Each row is a point on a landscape with many valleys, with its height.
From any point a ball rolls to the lowest of the 2 points nearest to it. It stops when none of these is lower. Distance is the straight distance between rows; heights are no part of it.
ronat: [145 130 138 165 127  83 105 125 115 133 162  98 147 131 128 104 131 124
 142 124 134 134  20 168 119 155  96]  h=35.3
negut: [123 110 124 122 171 148 152 160 114 156 121 119 107 160 141  82 111 153
 171 165 133 127 166 125 135 133 125]  h=39.8
sol: [143 142 130 137  60 189 112 159 191 110 136 150  99 111 118 165 120 154
  46 104 130 147 137  82  90 126 105]  h=49.8
sutop: [ 69 173 141 121 168  94 129  94 112 109  96 142 145 152 122 140 121  98
 158 157 105 111 100 132 173 114 164]  h=24.0
lela: [ 98 131 134 106 108 142 195  89  80 165 105 187 123 129 142 125  60 130
 184 156  92  80 111 114 182 125 172]  h=27.9
mobef: [164 112 178 125 145 130  69 136 166 123 177  76 183 112 142 149 161 138
 106 115 156 173 155 124  57 146  57]  h=35.5
bib: [102 149 155  99  96 134 171 139 108 136  78 147 121 147 139 134 106 122
 128 137 133  97 131  80 187 132 148]  h=56.9
nis: [125 102  71 159 155 109 164  79  84 124 104 124 104 107  75 103 145 108
 128 118 116 169 111 167 157 105 146]  h=63.9
kovun: [111 144 109 129  73 165 182 189 116 209 106 132 123 201 125  99 102 126
 139 134 139  74 183  93 163 158 158]  h=60.5
Bepip: [152 115 115 159 179 132 117 140 132 121 165  92 124 114 119  94 140 128
 121 133 124 158 128 134 115 126  78]  h=21.0
peb: [ 84 150 165  88 145 103 148  80 103 119 112 173 131 144 149 153  82 132
 201 168  92  76 113 133 149 120 177]  h=47.7
gog: [143 121 138 117 143  99  93 109 148 117 179  95 114 107 130 140 143 137
 137 107 139 106  65 153  82 130 123]  h=47.0
fikez: [ 86 168 134  94  70 158 186 143 135 159  71 149 120 161 124 146 109 107
 111 116 140  81 178  56 186 135 159]  h=58.8
Lol: [150 131 136 151 133 122  84 117 177 129 174  74 147 106 100 171 156 151
  86 108 128 149  64 177  73 114 111]  h=41.1
mesu: [156 134  92 158 100 155 100 180 169 113 152 164 129 128 131 146 126 128
  71 134 112 166 187 129  91  93 120]  h=41.3
Muson: [ 95 152 156  92 170 127  96 102 164  86 128 104 141 111 131 156 146  95
 110 124 107 129 115  98 110 131 116]  h=29.2
niza: [120  93 136  96 133 109 167  42  78 130 141 153 110  95 131 134  91 142
 204 131  91  75  59 158 126 130 175]  h=50.4
Tiv: [ 92 109  88 124  96 127 202  87  52 168 103 149 109 150 112 109 107 110
 172 105 125 131 186 144 178 107 207]  h=60.8
Zudo: [ 83 150  79 112 162 167 183 114 114 166 124 161 108 151 118  94  90 102
 164 157 100  73 159  87 172 131 140]  h=60.2
nev: [124 114 187  84 157 112 153 120  93 164 146  92 135 152 171  97  82 164
 241 165 132  89 101 154  98 137 140]  h=35.4
Zifef: [178  64 113 111 171 110 133  68 120  97 121  72 150  66  98 129 202 106
 114  87 134 146 125 137  83 144 107]  h=26.7
pup: [159 100 139  86 116 147 113 138 123  95 127 156 109  69 164 124 136 126
 110  99 152 141 166  74 120 154  88]  h=57.2
Gadu: [111 136 109 129 120 157 194 158  99 197 102 134 117 177 128  81  97 128
 165 158 124  86 153  96 174 147 129]  h=58.1
Tovo: [132 129 163  93 116 144 164 100 118 110 100 117  94  73 124 140 134 126
 102  89 132 113  84  89 167 135 114]  h=32.4
Foz: [176  95 144 141 137 108 124 124  97 120 146 111 135  95 140  92 149 126
 150 113 156 151 104 123 149 153  69]  h=53.1
bazuf: [158  92 129  94  88 154 110 112 160  83 127 144 103  56 124 174 159 148
  51  85 119 143 127 124  77 130 145]  h=38.2
lizu: [183 129 142 178  59 161  98 169 146 122 129 158 150  93 145 143 147 161
  47 101 149 174 145 101 120 127  71]  h=56.6
Gatun: [158 137 172 143 156 124  76 154 148 125 176  77 176 125 149 122 144 141
 133 133 157 158 124 114 113 154  56]  h=30.8
dov: [ 91 123 160  82 173 113 171  42  90 138 129 144 118 117 142 126  75 134
 227 163  89  68  92 147 140 109 165]  h=48.8
nimad: [149 123 100 140  74 163 120 167 141 132 133 150 156 127 147 125 150  97
  81  81 150 160 239  83 128 125 112]  h=50.7
dag: [100 144 115 113 151 151 159 122 131 139 127 155  97 130 132 112  99 116
 143 147 111  87 137  88 166 128 119]  h=59.8
damu: [108 122 172  94 162 117 158 124 115 156 128  96 108 157 147 120 106 174
 194 166 131 102 111 162 105 118 159]  h=37.6
nemeg: [120 131 127 131  98 135 172 150  74 168 107 159 100 165 141  99  83 127
 175 145 118 108 137 113 173 138 166]  h=56.1
Bek: [118  90 107 109  52 150 168 103  65 149 142 206  97 123 153 116  67 142
 207 114 120  86 166 128 146 133 194]  h=35.0
supa: [ 82 168 106 119  85 123 133 142 133 124 107 184 128 176 132 148 121  94
 118 123 120 110 179  92 172 119 175]  h=50.3
bulo: [ 81 177 124 132 132 181 160 160 157 180  70 113 116 195  85 140 122 123
  79 163 111 103 176  77 156 137 117]  h=22.5
bufo: [117 122 172  89 198 118 127 123 130 139 130  54 132 141 144 112 146 155
 169 144 143 131 152 148  89 121 121]  h=40.2
disug: [102 152 124 140 138 112 108 176 145 134 116 175 143 177 147 124 106 119
 152 190 109 104 149 112 156 146 129]  h=42.9
sev: [124 147 112 136 168 168  93 133 181  96 161 118 118 116 111 151 136 124
  78 132  91 153 116 120  88 120  99]  h=50.6
fimam: [ 75 180 110 153 128 117 114 167 139 140  88 160 146 207 122 144 113 103
 126 182 105 118 139 119 165 125 152]  h=41.0
Sinuf: [150 101 110 135 148 104 108 137 134 124 190 119 102 109 123 111 123 160
 146 128 126 119  78 170  93 132 121]  h=49.5
gumit: [ 93 168 173  81 178 106 100 141 169 116 144 109 158 160 160 127 110 120
 174 161 137  89 128  92 105 157  88]  h=45.8
fabu: [112 151 160 127 195 137 155 127 123 169 135  56 128 157 125  95 117 155
 161 154 137 107 101 114 130 150  79]  h=56.7
Dafo: [180 141 117 186  39 136 107 180 129 138 130 171 154 111 140 133 126 157
  52 106 152 163 124 139 137 110 103]  h=59.0
Dadus: [125 147 127 151  31 121 144 134  87 129 103 169 122 138 117 142 107 149
  99 105 142 145  58 160 180 124 183]  h=57.5
peda: [ 96 154  75 160  50 147 151 131 113 154 138 159 105 154  91 134 111 119
 102 101 124 119 111 138 175 121 197]  h=69.1
Vaze: [108 145 149 145 153  85 102 140 119 123 137 118 144 177 138 128 113 138
 177 171 114 120  82 164 121 132 152]  h=30.0
Vuta: [161 105 125 109  84 133 126 135 137  94 121 159 104  92 132 155 139 148
  76  96 140 137 152 138 104 106 162]  h=44.0
gaser: [ 66 167 121 121 126 131 199  80  87 174  78 166 134 158 112 127  87 114
 162 155  96  82 107 106 209 113 174]  h=24.5
ladog: [ 86 159 124  86 133 176 191 151 154 188  80 131 110 177 108 119 104 142
 114 163 112  64 191  80 148 140 125]  h=29.7
riz: [183 119 113 188  91 120 108 130 111 115 111 143 152  84 116 134 161 117
  69  95 140 160  76 171 155 115 104]  h=36.4
mozut: [159  95  84 177 189  78 127  66 117  98 125  93 146  95  83  97 172  83
 132 106 121 155  99 163 108 126  86]  h=30.1
vop: [117 153  97 173 107 178 114 129 145 131  96 124 141 140  95 163 152  92
  55  95 123 181 164 113 156  95 135]  h=42.3
Kerel: [136 115 160 119 164  91 120 116 116 126 128  72 127 141 128 124 156 144
 152 132 138 146 116 173 105 118 138]  h=43.7
datef: [129 128 132  81 148 178 115 164 177 103 151 150 107 108 148 119 102 138
 121 139 130 108 158  64 109 157  90]  h=43.4
sedob: [186  80 132 130 153 100 111 124 110 114 155  95 142  85 141 103 171 128
 143 116 153 156 135 154 106 145  92]  h=55.5
Fep: [106 140 164  83 168 138 165 130 137 147 122 122 114 128 150 114  98 140
 178 154 129  78 122  95 145 136 119]  h=58.4
bunar: [144 117 122 139 138  54  89  91 120 145 181  91 160 127 143 101 141 102
 179 109 155 114  51 174  93 154  90]  h=38.1
legir: [140 135 142 145 141  98  82 148 142 105 177 153 144 116 150 110 119 118
 159 141 136 117  93 130 128 157  85]  h=36.7
nibi: [111 137 103 122 202 162 108 128 138 110 139 105 123 126 115 107 146 114
 120 144 105 161 184 100 111 133  90]  h=55.1
Pid: [130 127 146 120 154 110 154 109 128 165 172  70 112 135 127 103 110 149
 180 121 140  96  44 145 103 146 112]  h=53.4
Gika: [122 127  79 163 152  92 109  99 112 108 122 156 136 129 114 132 143  94
 134 140  98 154 132 172 145  95 163]  h=53.6
zim: [100 121  59 159 111 117 159  82  89 135 109 148 109 132  75 125 136  91
 123 100 114 154 132 161 176 106 188]  h=60.1
Zupi: [134 122 133 109 158  71  79  98 136 131 202 115 148 118 159 106 120 107
 198 123 153 100  73 141  97 161  73]  h=40.3
medi: [148 107  95 156 153 160 134 157 131 141 161 110  82 119  98 103 132 151
 111 120 121 156 143 142 119 124 112]  h=29.4
Musu: [106 145 131 141  70 127 169 125  79 150  91 148 120 151 108 127 105 136
 127 126 114 130  48 131 190 129 181]  h=55.6
Guzal: [134 127 156 135 150  98 102  60 146 131 134  43 167 110 118 151 183  98
 116  77 154 147  82 136 114 128  70]  h=25.0
fid: [189  81 180  93 102 128 104 112 141  98 135  93 128  73 135 159 168 170
  84  86 160 140 121 141  64 139 114]  h=17.0
Lam: [134  93 119 105 173 126 146 113  88 111 121 141 107 112 151  90 126 115
 183 133 134 127 155 128 142 126 126]  h=51.6
tunak: [107 154 200  64 147 107  98 140 186  88 124 104 156 138 173 146 117 134
 158 149 155 105 142  88  82 142 104]  h=47.1
tasir: [142 134  76 186 105  95 115 161  85 135 145 173 150 167 152  97 114 104
 155 148 122 145 134 154 169 127 136]  h=48.9
vume: [138 124  76 170 125 189 119 110 152 118 129 136 136  95  95 155 160  93
  37  88  95 192 150 115 128 100 115]  h=35.6
fer: [ 98 115 131 113  71 142 192  99  62 172 115 194 115 151 149 132  50 141
 209 137 100  71 145 125 168 125 201]  h=30.9
Seb: [105 155 159  88 174 116  73  96 174 101 165  74 163 121 140 159 150  98
 124 121 122 130 119 102  76 135  83]  h=31.9
pefi: [135 107 129 117 151 105 136 117 113 134 175 117  97 113 129  95 109 146
 193 126 126  95  68 155 110 151 122]  h=51.7
Befe: [135 128  86 165  45 139 142 164 112 156 151 165  96 153 117 118 102 144
 115 111 136 124 123 155 145 126 183]  h=71.4
ronu: [ 83 162  91 113  99 178 175 167 163 183 121 146  93 191  92 123  88 143
 118 146 113  62 176  95 137 135 167]  h=35.8
Kazek: [119 154  81 145  90 156 110 166 177 118 148 174 124 151 127 142 131 113
  82 123 118 130 182 111 114 108 158]  h=36.3
motif: [163 101 112 113  92 135 104  89 138  85 122 151 116  52  96 177 164 138
  55  79 129 135  81 152 106 126 144]  h=32.5
pesus: [136 121 134  98 152 150  90 155 173 101 185 141 110  98 152 113 105 142
 146 138 137 102 121 100  93 158  85]  h=40.8
vena: [174  92 145 123 156 135  92 143 140  91 136 106 158  96 147 137 171 119
  95 125 133 187 192 122  85 122  97]  h=43.2
pufo: [129 125 128 106 129 132 180  90  91 129 113 147 102  85 131 113 114 101
 147  98 132 105  80  90 194 140 110]  h=36.6
Zudi: [123 100  99 110 137 170 168 170 121 159 130 134  85 163 135  93  93 171
 173 147 128 119 185 128 118 121 164]  h=43.8
fepam: [116 131 151 124 163  99 104 148 119 137 156 129 137 171 159 104  89 143
 215 175 123 101  90 141 111 154 120]  h=32.0
fidi: [131  99 186  54 141  91 107 126 139 128 154  66 137 118 175 127 126 151
 198 122 184 103 138 134  74 141 108]  h=54.4
poz: [107 112  85 143 127 146 175 126  84 167 127 135  86 162 112  92 109 137
 145 130 115 130 160 148 146  99 183]  h=52.7
pumi: [170 125 136 140  87 186 104 176 166 114 145 153 119  99 139 124 121 159
  66 111 154 153 162  68 110 148  76]  h=53.5
vizop: [182 111 122 189 127 107  98 146 125 133 172 116 143 111 124  97 137 144
 116 124 133 157  65 166 121 134  84]  h=31.4
dulu: [114 126 127 121  62 105 134 146 113 119 111 177 110 158 131 148 101 151
 136 135 131 121 152 143 137 110 206]  h=51.5
pivas: [119 160 118 153  37 156 153 193 154 185 110 129 135 198 116 118 110 126
 103 122 157  88 194  89 143 152 147]  h=58.6
gop: [160  93 187  86 106 118 132 133 134  96 110  96  99  92 147 153 157 165
 103 100 167 139 136 133  96 125 138]  h=26.6
nam: [ 91 127  73 161  93 139 173 131  79 180 127 137 118 183 110  90 109 113
 163 110 130 118 197 144 162 114 198]  h=56.8
paz: [117 144 155 126 169 127  63  97 187 127 175  54 178 138 120 162 166 114
 108 113 121 153 124 126  51 131  84]  h=34.9
zug: [ 82 167 159 105 179  99 105  94 141 106 119 108 149 135 137 150 137  96
 148 139 118 111 100 122 127 123 129]  h=26.8
fini: [126 121 155 128 135 102 124 152 126 114 120 100 118 156 124 139 124 171
 130 155 130 139 123 173 111 104 176]  h=43.9
komef: [136 108  91 182 157  85 123  96 113 126 131 101 125 121  79 125 152 122
 137 131 113 161  66 211 125  97 146]  h=39.6
sekop: [ 93 165 184  87 112 120 155 146 165 115  62 126 118 152 141 166 113 150
 116 164 131 102 129  84 138 125 153]  h=39.7
Tume: [142 133 135 143  85 133 140 196 104 154 100 148 130 164 153 110 111 134
 135 144 149 127 162  92 169 156 119]  h=53.2
Ziga: [121 135 154 108 180 143 181 127 115 188 147  67 107 147 130  78  97 161
 192 156 128  95  80 139 112 144 112]  h=55.3
fet: [125 137 139 142 113 104 147 129  85 130 104 141 126 139 127 125 119 126
 144 136 125 143  81 141 173 127 155]  h=53.7
zokep: [102 166  80 166 128 159 123 160 153 150 128 142 112 174  86 133 124 115
  93 144 100 123 130 106 153 130 123]  h=34.8
nez: [159 103 131 134 130 146  97 171 144  95 133 151 158 112 156 125 141 122
 102 135 135 179 219 105 113 122  91]  h=46.8
lifem: [105 118 147  98 152 109 156  79 105 110  91 105 112 103 114 143 148 114
 131 112 125 134 107 147 147 112 162]  h=17.8
vav: [149 127 130 157 121 131 125 184  93 137 114 142 144 141 156  95 128 117
 130 143 156 154 173  91 181 151  83]  h=51.4
zod: [125 105 120 107  98 114 125 128 119  99 110 162 107 116 127 150 131 148
 113 124 126 138 148 153 129  99 185]  h=48.1
Pero: [143 107 141 113 141  94 126  62 130 117 127  64 129  88 106 145 174 110
 126  77 154 123  64 146 121 130 109]  h=18.4
Kodo: [158 128 143 146  90 127  92 104 147 101 119 133 134  69  99 169 152 145
  70  86 135 129  45 161 128 118 130]  h=27.7
Bekem: [168 115 140 155  97 101 115 102 115 115 108 104 139  92 105 148 149 135
  95  92 146 149  37 180 145 125 126]  h=31.7
tok: [160 147 129 159  22 109 111 167 113 121 100 183 140 127 150 134 124 144
  77 101 164 152 124 143 154 119 154]  h=61.3
nutan: [ 98 169 164 110 112 139 125 164 170 118  64 139 144 179 129 162 115 126
  99 162 125 109 163  77 151 141 120]  h=42.1
Raren: [157 121 162 140 136 136 128 136 107 118 114  95 128 112 141 122 149 127
 111 119 150 168 136  98 163 135  79]  h=50.5
Liniv: [170 109 104 148  24 115 123 142 100 111 109 186 122 100 134 138 138 147
  83  81 161 138 135 163 141 109 185]  h=62.4
ludug: [172 129 126 163 111 125  97 167 119 110 126 155 166 115 164 117 144 115
  97 128 152 173 186 112 147 131  78]  h=49.1
kavu: [132 141 170 120  99 105 139 137  96 119  85 140 131 116 153 131 123 121
 142 126 146 120  95 108 177 135 126]  h=55.2
sema: [170  59 138 109 163 118 116  69 136 123 157  40 160  71 115 136 197 114
 115  76 155 135 124 133  71 163  76]  h=16.1
divov: [166  81  92 145 174 115 127  86 116  97 122 108 132  67  98 111 178  92
 104 100 123 157 129 144 112 122  98]  h=22.1
nol: [112 127 172  83 160 111 174  80 103 125  91  90 119  95 136 130 143 116
 151 116 140 111 101 114 158 121 121]  h=23.9
nunu: [160  94 180  85 136  90  88 133 147 108 150  86 145 116 173 134 142 153
 158 131 170 129 156 161  64 139 118]  h=52.0
kikip: [156 114  89 153  57 139 136 171 110 149 148 156 109 144 133 111 130 129
 110  96 151 144 179 140 132 107 176]  h=73.9
Non: [147  94 138 109 126 129 143 140  95 119 117 132  97 103 146 112 143 138
 134 116 146 143 157 128 134 125 129]  h=48.3
roz: [141 114 108 119 169 100  82 118 152  71 162 168 151  87 151 127 149  95
 129 135 115 132 138 142  98 129 108]  h=32.1
bepe: [129 122 186  72 131 106 151  79 108 119 116 119 114  70 151 131 133 121
 148  96 152  96  77 111 140 142 117]  h=28.0
Kub: [131 129 126 143 139  93  92  88 159 136 174  64 119 119  94 146 154 131
 128 101 140 124  39 188  84 122 128]  h=44.4
dagu: [129 151 150 120 155 118  93 159 166 119 175 124 123 127 140 117 100 148
 140 145 137 102  77 105 115 162  83]  h=38.5
vivi: [162 143  96 160  88 138  96 136 136 103 120 181 161  88 140 150 158  93
  59 101 131 164 152 114 145 112  96]  h=42.8
sar: [ 82 161 155  92 219 124 116 103 154 141 138  63 141 164 134 116 128 142
 174 155 123 109 140 132  84 126 113]  h=43.0
zav: [116 135 202  55 157 129 152 137 146 134 124 113 137 121 174 118  94 149
 195 153 162  79 135 101 111 142 111]  h=57.3
tunob: [127 122 189  69 130 122 139 129 141  92  91 109 104 126 141 154 131 162
 118 125 147 136 146 123  95 114 156]  h=33.0
nur: [109 124 115 124 183 120 160  94 119 133 131 107 104 109  98 101 125 118
 150 126 106 121  96 129 138 120 116]  h=27.1
gefa: [157  98 107 127 145 108  70  66 167  89 148 100 184  63 112 180 195  86
  70  84 114 142  78 161  65 132  95]  h=18.5
zomuz: [104 145 206  61 145 128 164 109 145 115  82  88 119 128 133 156 124 151
 129 146 136 106 134 115 118 114 151]  h=36.8
zopo: [143 121  99 171 150 180  96  95 167 106 147 122 150  78 100 172 167  97
  50 103  83 179 106 118 100 109  83]  h=29.0
lel: [102 160 112 152  94 173 140 164 158 162 106 125 117 173  97 137 121 117
  73 136 120 117 155  72 166 139 113]  h=29.5
Kas: [119 121 140 114 121 102 156 100  78 128 126 146  98 118 135 130 105 133
 180 139 111 107  70 152 156 125 166]  h=52.1
Sereb: [125 130 135 141 186 124 110  64 147 128 151  44 144 104  94 124 175  97
 121 105 131 156 112 114 103 142  59]  h=30.6
nibat: [ 76 158  83 146  73 150 196 114 103 189 117 144 105 162  91 114 100 110
 127  97 125  98 130 124 196 128 198]  h=66.6
kosom: [ 79 137  96 125  79 150 217  87  65 193 112 153 111 157 101 105  87 110
 164 105 108  92 151 118 197 114 198]  h=64.0
kido: [123 101 186  57 168 123 124 129 141 145 165 108 145 121 183 106  92 149
 229 146 175  83 127 123  86 150 100]  h=56.3
vuli: [159 102 106 133 152 160  84  86 171  82 147 128 160  59 109 177 179  93
  54  97  80 165 105 129  61 126  96]  h=24.3
makek: [144 146 114 139 125 119  71 134 154  76 166 189 140  92 152 131 126 106
 114 127 128 126 106 125 115 141  86]  h=34.5
gik: [137 139 171 142 136 169 118 154 134 126  95  95 143 135 128 144 146 122
  89 135 141 174 171  57 155 140  68]  h=47.8
rivil: [133 121 111 130  44 117 135 116  93 124 101 174 105 110 118 139 126 140
  87  89 143 136 102 150 162 119 182]  h=59.7
dasob: [121 141  77 174 128 122 123 160 111 147 122 145 140 179 127 111 129 106
 131 147 121 157 176 133 164 112 146]  h=46.1
sebi: [118 129 142 115 186 146 125 161 134 139 132  85 115 160 125 104 119 165
 142 170 124 139 170 136  98 123 128]  h=36.1
Lezo: [ 86 158  73 161 140 127 158 118  94 161 133 170 106 172 110  94  91  98
 169 150 100  90 134 113 178 131 144]  h=61.7
gita: [170  74 169  77 135 126  97  88 146 114 148  63 145  64 137 152 183 131
 111  78 156 134 138 122  55 157  90]  h=2.3
Lemob: [146  99  90 131 163  86  88  62 160  93 161  99 169  85 100 151 191  90
 117 101 121 129  86 169  76 129 112]  h=23.5
bez: [102 148  89 143  85 150 119 159 166 125 129 149 105 163  99 154 116 141
  67 124 114 148 172 140 117  98 193]  h=30.2
zivup: [108 132 130 114 225 146 149 122 122 158 133  70 131 137 123  71 119 140
 182 159 128 123 142 119 124 141  81]  h=58.0
bamu: [ 92 176  97 157 126 143  91 164 171 128 110 159 139 187 110 153 127 111
  91 169 105 127 157 108 142 124 135]  h=38.6
rula: [110 129 163 102 178 133 134 143 111 157 141 117 148 170 171  90  75 156
 235 191 131  75 125 132 111 148 120]  h=33.6
gabal: [155  80 102 123  55 126 151 113  59 134 136 194  93 106 153 109 103 144
 170  98 134 112 138 141 154 130 182]  h=39.9
rugi: [104 147 111 116  74 169 157 173 174 156 138 164  75 162 108 138  81 160
 101 129 126  83 135  84 133 141 152]  h=41.2
Vipat: [ 96 152 165  96 207 124 114 145 153 141 135  84 149 174 156 100 104 141
 185 181 143  99 146 116 103 150  91]  h=44.6
beg: [150 113 148 132 153 100  93 131 144 110 136  87 148 119 128 154 168 144
 113 125 135 152 123 177  84 119 131]  h=46.9
Gamaz: [159 137 141 181 142 121  98 163 141 126 155 104 146 140 125 107 135 133
 116 139 135 162 107 129 139 135  66]  h=26.5
fakar: [149 112  81 166 127  97 111 138 109 111 144 185 132 124 133 112 128 103
 145 129 110 143 141 167 135 114 140]  h=51.3
tego: [ 93 172 109 140  87 137 135 131 138 115  80 143 145 156 111 157 142  89
  86 109 126 156 172 112 171 105 165]  h=47.3
rafu: [104 148 100 130 187 177  99 122 170 111 137 102 131 133 110 139 149 113
  81 140  76 169 167 113  87 109 114]  h=52.8
kan: [174 110 164 156 151 147  84 152 161 111 150 101 178 101 144 152 159 146
  81 134 135 188 173 124  74 128  63]  h=39.4
Raz: [113 140 132 136 111 119 125 194 109 147 120 170 136 204 150 110  77 124
 186 190 114  97 127 122 152 159 140]  h=44.3
rubi: [111 156 109 175 184 105 123 129 111 134 123 107 137 166 106 107 131 113
 146 159 110 151  97 164 143 117 125]  h=23.7
tuli: [164 136 114 170 104 146  84 174 178 110 164 160 149 102 138 159 129 151
  59 127 118 160 132 144  90 100  93]  h=45.0
gusas: [ 97 141 156 108 135 126 157 146 135 143 113 113  94 163 122 133  91 174
 146 164 121 104 110 144 121 114 166]  h=40.5
gebis: [108 145 147  99 144 117 190  79  92 146 112 157 110  95 146 109  89 109
 181 138 112  80  61  96 182 143 126]  h=39.1
kesir: [114 155 154 137 118 165 112 159 163 121  70 120 157 166 134 166 140 120
  79 144 129 156 196  64 141 131 102]  h=44.8
Remu: [139 109  95 118 180 105  74 101 161  79 173 117 156  91 127 143 171  94
 118 125  98 143 133 162  52 125 112]  h=28.6
fabo: [103 138 111 117 225 159 146 119 119 131 127 113 124 139 125  77 127 107
 157 150 115 121 170  98 141 138  80]  h=57.1
Zatid: [108 125  57 160 126 119 121  95 118 109 111 160 136 113  85 147 153  90
  93 112 104 163 126 183 157  86 173]  h=56.2
fugu: [199 104 144 137  81  88  86 128 122  90 123 156 162  64 141 151 172 139
  77 103 154 141  97 169 110 124 116]  h=60.0
Div: [ 96 150  86 139 143 148 138 145 125 141 113 136 118 171 117 121 133 106
 115 144 114 138 201 114 144 106 155]  h=42.6
tuped: [149 104 127 100  86 163 134 155 118 107 117 158 120  96 162 115 146 113
 102  85 162 152 214  69 139 138 117]  h=54.3
Bine: [140 124 124 130 125 116  78  79 153  84 144 121 145  61 101 177 166 103
  84  92 121 133  50 148 100 129 100]  h=23.3
bipe: [196  80 117 138 126 109 102 129 111 102 139 144 143  74 143 122 165 136
 104 110 149 146 125 155 111 139  96]  h=57.9
zepok: [109 130 122 124 201 114 130  78 128 113 142  79 131 114 115 111 151  89
 143 116 120 129 104 117 120 133  89]  h=31.5
seri: [101 161 121 162 139  93 107 147 122 123 119 143 136 175 113 139 118 121
 140 171 102 136  89 172 152 114 168]  h=27.5
leze: [161 122 123 145 131 161  75 141 181  95 166 141 143  91 130 161 134 126
  59 108 110 157 137 105  80 129  82]  h=47.9
pulup: [166  88  75 191 153  70 134  93 103 109 129 122 133  99  91 101 152 103
 126 127 112 154  80 192 121 121 118]  h=35.7
Tur: [134 103 123 121 147  97 136  76 117 100 119 117 112  78  96 140 158 119
 119  97 130 137  88 153 128 127 142]  h=8.7
nise: [154 128  83 162  75 162 115 154 145 127 133 165 159 101 136 144 155  92
  51  77 129 168 201 111 126 100 120]  h=46.6
sulim: [107 137 118 143 108 145 132 165 163 135 111 131  98 172 104 145 113 169
 100 151 119 138 149 136 125  99 166]  h=22.4
dod: [ 90 142 162  99 133 124 166 120 107 159  94 164 134 173 152 139  60 149
 210 201  81  65 123 134 140 130 175]  h=46.7
Lefi: [132 141 153 143 151 137  62 111 196 109 168  81 163 116 114 188 167 129
  85 115 113 156 103 156  49 110 102]  h=37.9
fud: [158  95  99 174 148 120 147 119 103 134 106  90 113 112  98 108 164 123
 106 113 129 185 120 166 133 111 126]  h=67.5
tob: [128 144 122 141  72 147 141 183 141 140 113 148 119 176 143 123 114 139
 109 128 152 125 184  93 143 140 149]  h=55.7
begem: [ 61 171 124 103 159 130 173  82 104 137  80 150 125 150 110 137 109 104
 145 150  90 108 130 117 185 109 168]  h=20.5
Tiz: [126  98 122 121 127 138 165 152  94 155 124 120  77 150 124 111 107 172
 145 137 127 144 154 163 130 110 183]  h=48.6
mumi: [149 121 174 115 136 100  78 158 152 100 142 106 149 118 162 143 148 146
 128 140 148 146 149 140  92 128 110]  h=49.7
Nel: [108 144 101 160 172 115 150 131  92 151 128 134 115 162 120  79 109 116
 173 172 111 117 105 130 159 140 114]  h=19.1
duv: [182 134 111 177  69 131  90 128 116 108 102 179 177  69 142 162 169 116
  44  93 145 164 104 145 147 108  84]  h=40.0
Poroz: [113 125 139 125  55 122 170 157  78 158 113 167 107 172 134 132  76 164
 167 149 121 112 122 134 158 126 205]  h=54.1
bega: [101 129 158 120 102 121 145 166 100 149 109 160 134 199 162 122  60 157
 213 203  97  87 109 129 136 150 162]  h=45.6
ret: [121 153 132 122  72 166 127 176 187 113 114 150  96 142 114 149 106 158
  76 131 134 107 142  68 124 147 117]  h=45.7
vuzas: [147  99 135 111  74 122 156 144  85 129 114 167  98 110 160 111 119 142
 147 107 164 124 148 110 155 139 157]  h=44.5
nagin: [109 132 126 125 190 115 167  90  95 142 126 122 113 134 129  80 104 118
 203 153 113 110 100 130 143 139 118]  h=22.8
gudo: [ 84 146  76 144 107 143 132 143 142 143 134 150 114 180  98 128 127 121
 112 131 111 134 206 143 126  87 202]  h=37.4
vonar: [188 100 114 132  52 105  97 128 106  96 109 194 131  61 140 143 159 156
  70 101 157 133 112 169 112 127 144]  h=61.8
zaz: [114 147 137 124 148 166 131 171 171 135 107 100 102 170 109 135 123 168
  99 168 112 132 177 110  91 114 137]  h=30.3

Where does a ball stop that starts at each point below?
Zudo | bufo
kikip | Bepip
fini | Nel
datef | gefa
vonar | gita
fabu | begem
pup | begem
Kas | bulo

Call two points neighbours if one is among the 2 nearest of the other. Go from one point of each pair to the other, from neighbour to neighbour, staying as low as possible. Name the highest point that can't be avoided.
divov, Bepip | Liniv
Kodo, Bepip | Zupi
bufo, Nel | fini
divov, gita | Zifef
Tur, Nel | zepok
